Points, in no order, along strands that fork, close into loops and pass close to each other.
Points whose rows are less than 126 apart are linked; no others are.
j163: [ -6  35  63 -11   3  51 -20 -27   7   3  23 -24  35  31   2  21  -2 -33
  18  -9  20 -10   4  41   2  12  15  14   6 -20  46 -30  25  54]
j115: [-21 -17  -5   6  -1 -34  24 -39 -28 -20  39 -16 -14  -9 -14  20 -31  38
 -21  23  15 -22   8 -38  23  -8 -23  13  14  -7 -11  42   0 -38]
j380: [-66   3  35  23 -16  28 -21  11  40   0  10  14 -26   2  10   1 -15 -39
  54  43 -17 -18  41   8 -14  34 -11   4 -20  -2 -33 -25  70  35]
j738: [ 74  -4 -23  16  11  -3  19  48   9 -31 -19  16  24   8  12  24 -28  -9
 -26  14  35  41  33 -70 -21 -22 -27   8  22 -20  20  -1 -55 -24]
j480: [ 21  32  -4 -38  13  35 -46   1 -27  11 -20 -21  37  -3 -16 -18  29 -10
  65  23 -17   3 -24  18  28  19  43 -31 -23  -8  11  19 -28  -6]
j134: [ 19 -34 -18  -9   4  -5  -5  42  28 -17  38  21  -6  -3  13 -13 -12   4
  20  18  21  -6  16 -23   1   8 -44 -22   7  -9  12   1   5 -36]
j943: [-63  -6  22 -27 -29  19  -5  16  41  22  50  14  -4  -1  -3 -21  21 -27
  14 -16 -18 -49  31  42  14   7   2 -28 -19  22  14 -15  54  42]
j661: [ 35  -1 -17  19  53  48 -35  15   5 -32  35 -44  -9  -4 -14  13 -37 -26
  77  15  59  24  -9  14  22  41  10 -21  33 -35  34 -36  27  21]
j955: [ 17 -38  -7 -32  29  30 -33  19  34  21  35  -7   1 -16 -14 -36 -14 -26
  27 -26   7  16 -27  42  16  -8   1 -38  17  40   5 -32  15  24]
j188: [ 54 -26   6  -1  34  34 -41  31  19 -10   5   2  -2  16   9 -18 -28   0
  38  26   9 -12  47 -12   7  30 -29 -15  -3 -43  -1 -17   5 -18]
j453: [-65  17  34  24 -52   5  51 -13 -27   1 -15  27  -7 -17  12  16  30  -6
 -27 -12  -6 -14  18  27 -21   0  -8  -6 -58   2  11   9  36  33]
j547: [-21  26  51 -17 -13  47  18 -36  17 -15  66 -69  21  45   6  13  26 -31
  20  -6  -6 -38   4  15  -2  16  27   9   9 -46  50 -37  48  27]
j28: [-31 -19  24 -16 -10 -17  66  -1   1  28   0  -4 -17  12  10 -32  16  23
 -31 -43 -17   0  -2  -9 -23  -5  32   1 -47  39 -10  -8 -11  -5]
j803: [ -5  -6  57 -23 -22  42  46 -47  10  -1  74 -45  27  49 -10 -24  30 -45
  14 -32 -12 -45 -19  -9  -3  13  24 -15   8 -31  30 -22  22   3]
j659: [-34  20  29  -7 -35   2  55   1   3   4  10 -54   0  -3  -8 -15  79   1
 -12 -45 -21 -37   9  27  -5 -12  66 -17 -59  11  33 -14   9  16]
j281: [ 49 -28 -34  23  -9 -41  13  20  -4 -32  -9  -6  -1  -7 -20  20 -20   6
 -43  -8  -3  84 -42 -43   4 -43  10   6  25  10  -1 -18 -40 -22]
j870: [ 24 -10 -19  11  36 -32 -21 -25 -28  -7 -21  -5 -34  -4 -24   7 -37  30
 -17  25 -29  16 -21 -29   5 -34  16  45  -7  14 -46   6 -35   1]
j859: [-67 -27 -35   6 -12 -17 -15  -3 -17   6  -5  33 -47 -37 -20  -7 -16  -1
  36   6 -58   1  -8  14 -14   6 -10 -17 -13  39 -83   6   8  28]
j593: [ 36  21   4 -60  44   0 -42  -7  24  42 -41  33  12  -5  13 -17  29  39
  -5  -4  -3 -34  23  26  46 -20   5  12  -2  -7  14  16 -33  -5]
j944: [ 49  27  11 -25 -10  15 -20  36  33  20  -8  14  13  46  15 -20   8   7
 -10  20   1 -22  41 -40  14 -10 -14 -11 -25 -34  41 -14 -32 -18]
j820: [-21  11 -26  40  -6 -29  24 -50 -62   0 -22 -12  -3  -6 -21   5 -30   5
 -51  34 -17  -6 -31 -42 -24 -18 -12  15  -3  21 -83  51 -23 -12]
j641: [-11  12   9 -15  -3  12 -34   6  -4  24 -30  58  17   9   5 -20  19 -21
  44  32 -49 -27  20  17 -12  20 -32 -15 -25   5 -30  29  15  12]
j183: [ 29   2 -23  -3  19 -17 -23  16  -4 -44   8 -20  -2 -19   9  45  -8  36
   1  24  22  10  25 -14  27  -7 -14   7  27 -40  42  29 -20 -51]
j364: [  7  10  50 -20  21  27   4 -40 -20   8   0 -35   7  16   4 -15  20 -15
  22  -5  -9 -10 -10  -9 -14   2  71   8 -47  19  -3  -5  -5  20]
j909: [-67  12  61   9 -49 -10  47 -34 -22  27  27  19  -4  10 -11   5  32   6
 -35   8 -25 -18   5 -11  10  -8 -23  14 -46  -7  -7   4   4   6]
j249: [-64 -11  -7  29 -24  -1 -13   5 -12  -5  -1  13 -18 -16   9  -7 -17 -30
  45  29 -30 -12   0  -1 -16  25   0  -6 -23  23 -55  -5  43  23]
j328: [ 72 -71 -26  -4  63 -17 -24  23  22   2 -10   8 -10 -16  10 -18 -31   8
  -5  -3  32  14   6 -29  11 -23 -28   4  18 -33 -19 -18  -4 -19]
j208: [  6  -6 -19 -11 -39  -9  20   7 -10   5   9  32  -4   4   0  -3  -1  10
 -10  10 -12  15  -4 -46  12 -13 -39  -8  -1  -3  12  17 -28 -29]
j17: [ -2  15  36  -5   2  -5  18 -34 -28  39 -52  11 -20  -6 -32 -13  53  11
 -28 -28 -35   2 -18  38  -2 -11  42  -9 -45  50 -25 -34 -28  71]
j872: [-15  16   3 -25 -41  18  28  17  19 -35  21 -59  14  27  21   4  45  -4
  33  -4 -13 -32  20 -16 -16  12  45 -21 -26 -29  39  14   5 -23]
j863: [ 19 -32 -77  60  -8 -45   5  33  14 -50  19  34 -42 -31  -8  22 -36   2
  -4  32  27   8   1 -35   3  11 -68   2  49  -7 -10  -4  10 -32]
j954: [ 11  42  22  27  -2  24 -32 -42 -62  20 -30  28  28  31  -3  22 -33 -35
  -9  28  -2   9 -24 -20  -1  -2 -36  12  13 -24   4  -9 -25  23]
j804: [-10  29  19   4   4   2   7 -60 -41  26 -30  32  15   2  16  23 -12  11
 -65  -3  20 -19 -15  18  -1  -8 -36  39  18   0 -17  41 -23  -1]
j796: [-23  24  37 -59  -8  25  31  -3  26  42  25 -35  28   2 -13 -50  79  -7
  -7 -40 -31 -68  21  38   0  -2  63 -22 -53  28   9 -24  -5  14]
j541: [ 32  47   7 -14   9 -12   0 -27 -12  42 -57  12 -12   7  -3 -16  21  33
 -36   6   5 -11   3 -17   5 -47  30  37 -26   0  21 -22 -65  -2]
j982: [ 24 -19  22 -46  50  43  -8 -13  48  17  66 -75  14  25 -15 -37  11  -4
  21 -19 -10 -59  26   1  19  18  55 -22  -1  -8 -12 -47  16  -2]
j431: [-68 -24  -8   2 -36 -23  77  39  21 -12  68   3 -24  -8  34 -21 -13  -3
  -8 -25   6  16  26 -49 -29  32   4  -6   4  25 -13 -11  23 -19]
j354: [ -4   6 -42  46   9 -12 -47  -9 -51 -33 -26 -13  -6 -27   3  46 -28 -15
  36   8  -3  57 -33  21 -19   7  12   4  24  20 -11   2  -7  15]
j551: [-36   3  11  20 -22 -12  44 -27 -19 -18  23  11  16   8   0  25 -32  -1
 -43  40  35 -18   9 -51 -14   3 -51  10  22  -9 -36  48  14 -38]
j335: [-17 -26  19 -41  44  -2  -3 -13  17  13   5 -13  -3 -32   9  -4  18  42
  14 -29  -3  -7  -7  35  13  -4  28   9  -7  17  -9  45  15 -13]
j345: [ 35 -39 -28  21  46 -23 -20   5  11 -29  19 -10 -27  -9   1  28 -38  43
 -16   7  55  -6  32 -22  22 -21 -38  24  34 -46   6  -4  12 -26]
j104: [ 17 -36   5 -56  41  41 -11  12  38  33  43 -51  -1   4 -23 -57   7 -18
   4 -44   1 -27 -15  12  21   1  46 -34  -6  22 -10 -45   1   2]
j156: [ 35  -6   4  -6  30   0  -7 -35 -10   8 -21  29  11  10   2  15 -19  19
 -44  -4  27  -1  -5  -7  12 -19 -26  30  36  -6  18  25 -33 -16]
j618: [  6   3 -52  39   8   3 -49  45  29 -21 -17  34 -43   1  -1  13 -16  -1
  54  23  -4   9   4  46   8  39 -43 -22  21  29   3 -25  40  30]
j172: [-21  17  76 -31 -15  38  28 -28   7  24  -6  -6  23  19   3 -54  54 -25
  -2 -14 -27 -49  12 -11 -25  -7  61   0 -60  13 -11 -28  -6  24]
j727: [-13 -31  20 -36 -11  10   1 -32  -2  22  76  11  -6 -10 -17 -24 -12  15
  25  -8  -8 -23  -2  17  42   6 -38 -22  26  -7  15  -8  26  -2]
j67: [-25  24 -34  48 -28 -24  51 -22 -39 -18 -23  15   3 -39 -18  37 -13  -2
 -61  -8  35  54 -38   4 -34  14 -49  10  52  10 -24  70 -21 -34]
j922: [-32 -54 -28  11  11 -70  31  23   5  -6  23 -21 -62 -32 -12 -18 -13  44
 -30 -22 -29  53 -12 -16   4   3  20  14   1  32 -46  -5   1 -31]
j981: [-71 -11  -2   0   2  -9  -2  -7 -20  11 -26  26 -37 -42 -13  -3  36   2
  10  -9 -43   9 -16  48 -17   7  23 -22 -36  42 -55  15  15  48]
j227: [ 31  14 -24   5  20  25 -66  46 -15 -10 -45 -11  29  -9  -2   5   5 -35
  54  12   1  43 -24  22   0  27  24 -23   3  10  23   7  -4 -10]
j655: [ 15  16  -1 -35   5  23   1  32  20   1  -3 -26  41   1   8 -17  37 -18
   5 -31  10  -1  -8  32 -11  -7  39 -25 -13   9  47   7  -3   7]
j296: [-36   4 -30  -5 -13   0 -31  16  -5  -7 -28  47 -13 -17  14   5  16  18
  41  18 -33 -19  25  35  -9  10 -24  -3 -21  18 -36  58  17 -22]
j778: [ 19  40 -17 -12  19  -8 -52  40 -22 -19  10 -48  33  -7  -2  39  10  -1
  40 -19  21  31 -13  20  11  23  40 -12  46 -34  91  -5  -4 -33]
j438: [ -2 -11 -50  16 -14 -39  37   8  -8  13 -54  50  -7 -11  -1 -15   3  -2
 -52 -42 -13  40 -35   2 -34 -21 -26   9  16  17 -67  34 -30  -8]
j490: [-46 -16  16   3  -2   2  24 -31   7 -21  33  -5 -17   3  15  11 -11  23
   8   8  21 -23  10  -3   2  -5  -8  22   4  -4  -3  15  42  -8]
j574: [ 20   9  18   0  14 -18 -10 -47 -52  34 -54   3 -18   5 -39   8   4  16
 -42  -9 -23  37 -48  17  11 -22  31  23 -18  43 -14 -26 -58  45]
j403: [  1 -48 -30  15  33 -51  24 -12 -13 -28   0 -23 -42 -19  -3   8 -48  32
 -40  -4   6  33 -14 -31 -11 -26  10  39  24  16 -56  15  -3 -27]
j816: [ 11  27 -14  34  37  -5  11 -81 -45  22 -23  12  12   0  -5  26 -32  11
 -62  38  16 -28 -37 -25  -9 -14 -20  40  20   5 -49  48 -22  -3]
j130: [  7  10  81   2  -4  64 -29 -16  39   6  28 -16  42  42   2 -18 -13 -56
  36   8  -1  -5  16  10   3  14  -4  -8 -14 -25  10 -34  34  45]
j332: [ -6  -2 -53  24   9 -39 -60  11  -1  -7 -38  20 -21 -42   5  25   0  28
  23  14 -30   4   0  39   5   6 -27   6  36  10 -47  51 -11 -22]
j889: [-16  -7  -4 -23  17 -16  29 -10  -7 -17 -16 -16  19 -32  15 -10  40  21
   6 -28  10  21 -22   5  -7 -11  40   2  -5  23  -3  53   1 -47]
j233: [-18 -33  -4 -27  46 -21  -2 -22  14  11 -32  -4 -31 -25  -1  -8  26  42
 -19 -21 -21   2  -5  20   1 -20  51  27 -27  39 -32   9   0  13]
j268: [ 20  39  59  -5  -8  24  28 -28 -21  12 -34  20  43  33  33  -8  20 -21
 -28  -4  29 -14  12 -22 -24  -1   8  24 -11 -20  32   7 -15 -13]
j300: [ 11 -25  18 -25  -7 -12  39 -23 -13  27  -3  23 -11  17 -13 -42  -6  22
 -26  -6  -9   6 -16 -49   0 -22  16   0 -17  19 -16  -6 -37 -13]
j180: [ 33 -25  -7 -36  17 -52  16   2  34  -2   2 -38 -26 -15 -15  -8  37  69
 -15 -28 -19   9   1 -34  45 -38  52  14 -16  -9  14 -18 -28 -49]
j276: [  5 -43   2 -14  16  18  -1 -10  23  16  46   5  -9  -7  -6 -25 -27  -4
  23 -23  39   2 -28  26  13  12 -44 -17  42 -17  16 -39  44  21]
j532: [ 58  13 -10   0   9   7  -9  40  23   3 -42  45  27  44  26  -8 -11   2
 -21  24  10   4  27 -42 -21 -18 -37  -3  -6 -16   7   0 -34 -29]
j191: [ 38  -9  20 -18   9  48 -22  32  49  -1  52 -21   9  17   8 -33 -15 -18
  61  24  12 -52  50 -16  12  43 -15 -33  -4 -46   9 -18  27 -14]
j754: [ 43  28 -38  28  10 -28 -57  17 -37 -26 -50  -5  10 -22   1  49 -11   6
   3  34  -2  39  10 -31   4  11  -9   8  21 -26  17  34 -41 -54]
j853: [ -7  -7   2  24 -37  13  20  -7 -29 -46  46 -53 -14  25 -16  29 -23  -3
  44  34   4   9  -2 -51   6   7   9 -11 -10 -30  20 -23  25  -6]
j139: [-15 -31  -2  10 -13 -26   6   9   6  28  -1  39 -33  20  10 -36 -30  -4
 -39  -3 -35  -5  19 -21 -37 -21 -38  19 -15  17 -55 -28  -7  42]
j861: [-64  14  44  21 -35  13  45  -1   7  -8  21 -34  -7   4  11  13  52  -6
   0 -23   0 -24  20  48 -17   1  30 -15 -46   6  35  -8  46  40]
j951: [-63 -48  19  12  -4 -31  21   2  12  24  20  12 -42   5  20 -39 -32 -14
 -36  -2 -34  -1  34 -13 -27   3   2  16  -9  36 -61 -53  25  44]
j500: [  2  -6 -26   0   0  -6  -4  33  33 -30  30 -82 -18   2  14  11   1  12
  10 -17  14  18  -4 -10   2  -1  52 -14  -9   3  32 -29   9 -10]
j752: [ 15   0   4 -29 -16  20   0  43  37  22  12 -39   8  40  13 -22  23  22
 -26  -6  -4 -28  37 -26   3 -39  28 -17 -49  -5  38 -49 -33   8]
j578: [ 10   3  -3 -44 -17 -19  54  14  19   2 -27  19  33 -19  21 -34  52  -9
   3 -40  16  14 -18 -27 -13 -17  28 -10  -8   0  25  52 -17 -64]
j805: [-24  -7   6 -32 -34  18  54  29  43  -5  74 -63  -1  33  14 -20  37   0
   7 -11  -6 -38  27 -26 -20   0  28 -23   0 -18  38 -35  13 -14]
j326: [ 12  23 -26 -62   5  42 -11  29  52   3  10 -72  31 -11  -4 -19  49 -27
  25 -22  -7 -37   6  37  13   3  76 -31 -26   7  36  13   1 -21]
j467: [ 34  -8 -10 -37  35 -22 -49   2  30  13 -29  -5 -22 -34   1 -11  29  59
  -4 -10 -25  10  16   9  54 -37  30   6 -10  -9  12   5 -26 -33]
j908: [ 12  19 -15   1 -12 -26  30   5 -18   4 -80  53  24 -18  25  -5  39  -4
 -38 -18   5   8 -31   9 -20 -16 -12   8 -10   4 -22  51 -41 -32]
j711: [ 53  27  15 -22  26  43 -58  23  24  18 -17   7  20  37   9  -1 -18   6
  14  29   0 -16  56  -5  26   6  -2  -2 -15 -46  22 -15 -17  19]
j559: [ 38  11  -1   1  21  13 -27 -47 -70  35 -34  25   7  15 -20  18 -39  -8
 -21 -10  -4  36 -52  -3  -1 -15 -13  19  27  14   2 -19 -50  32]
j40: [ 65  15  27 -19  39 -13 -11 -60 -30  32  -9 -15 -11  23 -25  -6   9  37
 -14   1  -1  -2 -23 -26  37 -20  42  27  -7   3   6 -21 -56 -11]
j280: [-61 -44 -31   3 -11 -52  59  41  16  -4  47 -21 -32 -18  12 -14  -2  26
 -38 -36 -15  29   4 -10 -16  14  26 -14  -3  33 -10 -11  27 -31]
j202: [ 25 -31 -31  15 -25 -25  24  10 -25 -56  36 -36 -24  -1 -25  11 -44  13
  10  30  10  25   0 -72  17 -18   1  -3   7 -20   9 -18 -13 -23]
j537: [ 16   4  -2 -27  39  17 -61  38  55   6 -28  11  -2  -3   7   1   7   7
  18   3 -10  -8  35  56  14  16  -9 -19  -5  16  15  -4  28  41]
j186: [ 65 -29 -22 -11  33 -14 -31  -9 -12   2  -5   1   9 -10  -1  -6 -14  19
   1 -30  30  27 -26 -18  27 -34  -4  -4  41 -27  17  -2 -19 -37]
j89: [-16  46 -30  45 -39 -26  19  -1 -54 -14 -37  36  31 -35  13  55  15   1
 -31  -5  19  28 -28  33 -19  13 -46   0  35   4  22  73 -22 -27]
j47: [ 35 -11 -38  14  23  21 -63  73  43   9 -19  18 -23  -3   4  -9 -21   1
  33  23 -38  12  19  31   1  26 -29 -29  -5  23 -38 -24  21  27]
j229: [-28 -18  -3  47 -22  -7  54 -36 -35  -9  16   0  -6   8 -18  11 -61 -21
 -63  31   6  -2 -15 -55 -38  -5 -35  23   6   4 -72  31   9  -5]
j918: [ -3   8  29  24   0  29 -11 -16  -2  -3 -13  39  30  23  31  22 -29 -32
   0   2  35  -6  -3  33 -28  24 -54  23  28  -7   7  -8  39  37]
j424: [ 52 -20 -24  28  -3  -4  11  29 -13 -31   0 -15 -24  17 -11  13 -46  -9
 -17  19  22  46  -6 -42 -22 -23  -8   1  -2  -2  16 -41 -28   6]
j260: [ 16   2  37 -13  40  11   9 -71 -41  -2  -8 -26  -4   7  -2  14   3  21
   4  -1   4  -4 -18 -11   4  -4  50  32 -13  10  -8  20  -6  -4]
j433: [ -8 -26 -65  28 -15 -59  -2  20   1 -27 -11  28 -23 -52  -9   9 -19  15
   2   7  -8  30 -24  -8   8  -3 -48   2  43   2 -42  38 -12 -45]
j399: [ 53 -60 -49  16  36 -27  -5  32  21   1 -18  46 -11 -12   9 -19 -34   5
 -22   4  15   7   1 -38 -22 -12 -46  14  34 -14 -68  -1 -14 -10]
j75: [-61 -22  15 -42  25 -26  10 -15 -16  39 -24  29 -27 -44 -17 -36  56  24
 -17 -26 -46 -19  -1  33   2   4  40  -3 -44  42 -52  16  -2  37]
j473: [ 19  -4 -50  62  13 -15 -18   5 -50 -48  -8   4   2 -20  -3  49 -50 -30
  23  30  47  48 -42 -14 -29  24 -21   8  49   2   3  -3   2  -4]
j51: [-20   2  24 -38  -5   2   6 -13  -1  38 -37  49  -3 -20 -18 -37  45   9
 -15 -28 -31 -22  -9  52  15 -14  11  -4 -30  32   1  20 -17  36]
j294: [-26 -19  14   8 -51 -17  19  34  14  19  15  54   4  31  23 -31 -15 -18
 -31  13 -21  -9  37 -35 -36  -4 -48  -5 -10  19 -25 -25   5   6]
j513: [ 37  22 -27  21  38 -22 -57   4 -37  -5 -68  -6   0  -4  -1  38 -21  13
 -17  24  -4  26 -10 -16   5 -23  16  34   9  -5 -13  11 -41 -11]
j609: [-17  35 -54  53  14 -15 -54 -17 -51 -18 -46   0 -20 -15 -10  61 -29  -9
   2  15 -25  19 -21  30 -24   1  -8  32  12  10 -43  16 -17  52]
j901: [-37  35 -20  38 -61 -17  52  13 -42 -28  -4  34  21 -30  -4  38  17 -18
   5  -7  24  39 -39  40 -18  14 -38 -15  25  16  40  34   4  -8]
j756: [ 17   0 -77  53   4 -30 -29  36  15 -34   3  36 -41  -7  -6  30 -46  15
  31  23   6  -3   2   8  14  23 -80  -7  51  -2   0 -13  37  -3]
j219: [ 16  -5 -29  -1   5 -29  -1   0 -10 -23   8 -67 -12 -22 -17  20  20  17
  -2 -31  -9  58 -44  -9  21 -24  55 -13  12  12  41 -10 -16 -21]
j927: [-24   5  42  -6 -52  13  16  15  29  30   3  50  30  28  24 -31  16 -19
 -18  -8 -23 -26  33   4 -18 -13 -36 -11 -34   1  24 -15   6  19]
j159: [ 34  17  22   9 -23  24  27  -5 -22 -14 -18  40  55  28  31   4 -11 -45
 -20  18  43  16 -11 -33 -50   8 -29   6  10  -3  17  19  -9 -11]
j766: [ 35  13 -10   4   3  22 -21  43   6 -19 -23  11  37   8  29 -11  16 -29
  18 -11  26  26 -22  19 -19  15   6 -22  17   0  48  -1  13  -6]
j674: [-58  11 -17  34 -52 -14  31   1 -22 -21 -12  12 -19 -23  14  32  21  15
 -11  -8   7  13  -9  35 -13   5 -19  -6 -15   9  33  23  15  10]
j977: [ 42  42  -7  -5  35  21 -72  52  39  -8 -25  20  14  -5  22  17   0   6
  33   9  13 -23  41  57  27  50 -21  -2  27 -19  50  17  32  16]
j487: [-10 -24  20  15  12  43  -8  25  66 -15  45 -52 -28  18  13 -12 -44 -22
  30  11  29 -32  45  -1   4  26   4 -18  -5 -25   7 -75  59  37]
j365: [  5 -11  17 -18  24  13 -23 -27   4  18  -2  52  17  13   5 -14 -16  -8
  19   3  -1 -25  10  21   2   4 -45  12  25   2 -32  17  24  25]
j323: [-43  11 -11  30 -53 -12  -4 -32 -56  -2  30  20 -20  -1 -36  44 -42  -5
 -14  38 -17   4 -26  -5  35 -11 -53   2   4 -11   0   5  -1  22]
j76: [ 12  -5   7  24  36  43 -21  14  49 -29  42 -28   3   8   6  11 -31 -27
  50   6  63  -9  29  27  15  44  -3  -4  31 -29  29 -56  66  30]
j324: [ -7  11   2  10   5 -49  26 -16 -13   9 -57  -6 -27 -24   3  19  43  52
 -54 -35  -7  26  -3  30   2 -37  39  29 -19  25  -5  19 -24   0]
j442: [-15  21  16  -7 -14  -1  11 -39 -38  37 -34  49  11   0 -15  -3  10  12
 -36 -25  -8  -6 -25  41   9 -14 -33  13  -7  15   1  10 -21  37]
j763: [ 14  36 -30  50  10   7 -50 -12 -57 -26   0   5   1   9 -18  59 -62  -7
  23  45  26  12 -11   0  13  29 -36  14  44 -34  19   4   1   3]
j649: [ -5  47   6  55  -9  21 -56 -14 -62  -9 -15  25  23  27 -11  54 -61 -46
  15  64   7  -6 -18   0 -14  32 -44  22  23 -31 -17   8  11  18]
j271: [-20   9  38 -41 -16  46 -15  35  68  35  24 -14  32  17   6 -50  24 -39
   5 -12  -4 -63  60  40   6   7  21 -25 -30  17  -2 -30  28  35]
j914: [ 11 -14  34 -32  10  41  -3  17  60   6  52 -54  25  42  18 -41   9 -26
  32   3  -6 -48  43 -33   6  11  31 -24 -16 -54 -13 -29  -2 -12]
j321: [ 23 -32 -38  -9  42  -9 -37  -7  23  24 -15  43 -18   4  20  -7 -27   2
   0  -7   0 -22  -1   8  -8  -7 -47  22  43 -10 -60  24  -2  -1]
j504: [ 11  11   4  -8  -9 -59  42 -10  16   0 -20 -38  -4 -17 -10   7  63  64
 -33 -39 -20  24 -18   0  27 -34  69  14 -14   1  31  18 -30 -51]
j585: [-49 -15  19  13 -34   7  56   2  37 -25  62 -11  -9  10  22   1 -18 -19
  22   9  26 -15  27 -30 -32  27  -2   7   2  -4   1 -29  55   2]
j218: [ 10  24   3 -66  34  48 -30  24  30  13  -5 -29  30   1  -3 -31  43 -24
  58   5 -19 -48  21  15  28  16  60 -34 -31 -11   4  24   3 -12]
j983: [ 32 -12 -30  19 -23 -58   1   8 -14 -10 -19 -34 -10 -39 -38  16  11  17
 -24 -42 -23 108 -58  -6  33 -40  38 -10  34   9  24 -14 -36 -27]
j975: [-24  13   8 -34 -16  26 -28  29  52  18  15  15  22 -12  -6  -3  24  -7
  22  -9  -6 -38  28  84  41  19 -26 -33  -8  28  40  -3  43  46]
j374: [ 20  11 -30   3  39   3 -44   9 -16 -32  35 -39  10 -31  -8  33  -9   8
  75  -2  39  22 -18  26  20  30  12 -21  44 -28  57 -10  14  -7]
j990: [-22 -16  21 -23 -11   1  31   9  39  18  24 -25 -13  21  19 -30   7  24
 -19 -14 -12 -26  27 -10 -14 -16  27  -5 -32   4   4 -40  -2   6]
j410: [ -6  17  72 -15 -28  60  -5  22  39  22   8  11  40  36  13 -36  18 -45
  15  16 -14 -29  45   2 -13  14 -10 -16 -49   2   0 -25  15  35]
j112: [-41  19  40  33 -49  -2  21 -45 -28  23  29  30 -15  21 -31  20 -25  -6
 -54  36 -20 -23  -5 -22  27 -12 -62  11 -18  -9 -24   4   2  20]
j779: [ 11 -15 -45  24  -8 -30  52   0 -25   5 -23  37  15 -17 -12  10 -24   4
 -54 -34  14  68 -57 -19 -37  -6 -40  10  53  10 -41  55 -38 -19]
j617: [ -9  32  25   7 -31  34  27  -4 -19 -55  33 -56  26  29  13  37  20 -21
  48  28  18  -7   0 -19 -26  27  34  -1  -4 -37  44   9  24 -12]
j812: [ 11  38  24 -15 -10 -14  27 -18 -25  21 -64  36  23  -7  14  -3  46  21
 -37  -6  25 -14  11  10  -8 -28  19  25 -16  -4  32  32 -42 -28]
j128: [-53 -19  29  43 -26  30 -10  -3  61  -8  42  -5 -21  11 -18  -7 -46 -45
  41  30  11 -14  38  -5   5  28 -11   6   7   2 -10 -83  68  53]
j292: [  0  22  39  28 -24  40   4 -26 -11 -19   2  27  30  24  34  24 -14 -64
  23  34  30   1  -9  -5 -29  32 -38  23  28 -19   6  21  46 -10]
j669: [ 10  27   7 -56 -22 -32  71  -2   8  22 -25   4  23 -22 -17 -57  94  20
  -9 -52   2 -12 -29   6  16 -21  75 -11  -8  -5  34  30 -37 -49]
j858: [-18  -3 -12  14 -30 -25  -9 -40 -64  -7  20 -15 -23 -10 -50  18 -12  20
  10   0 -30  36 -44   7  39 -10 -19  -8  -1  13  -1  14 -32  -4]

How many points has the smallest loop of links through each point below? Write 0 if it is on no loop.
j551 -> 20
j861 -> 17
j218 -> 6
j188 -> 9
j853 -> 11

A fork is a point with three links, a tip a point with one. Leave the first point through the second and follow the links. Name the first fork or tip that comes.
j374, j661 -> j75
j816, j820 -> j328
j754, j513 -> j804
j859, j249 -> j778
j354, j473 -> j51
j17, j574 -> j609
j453, j861 -> j812
j541, j40 -> j453
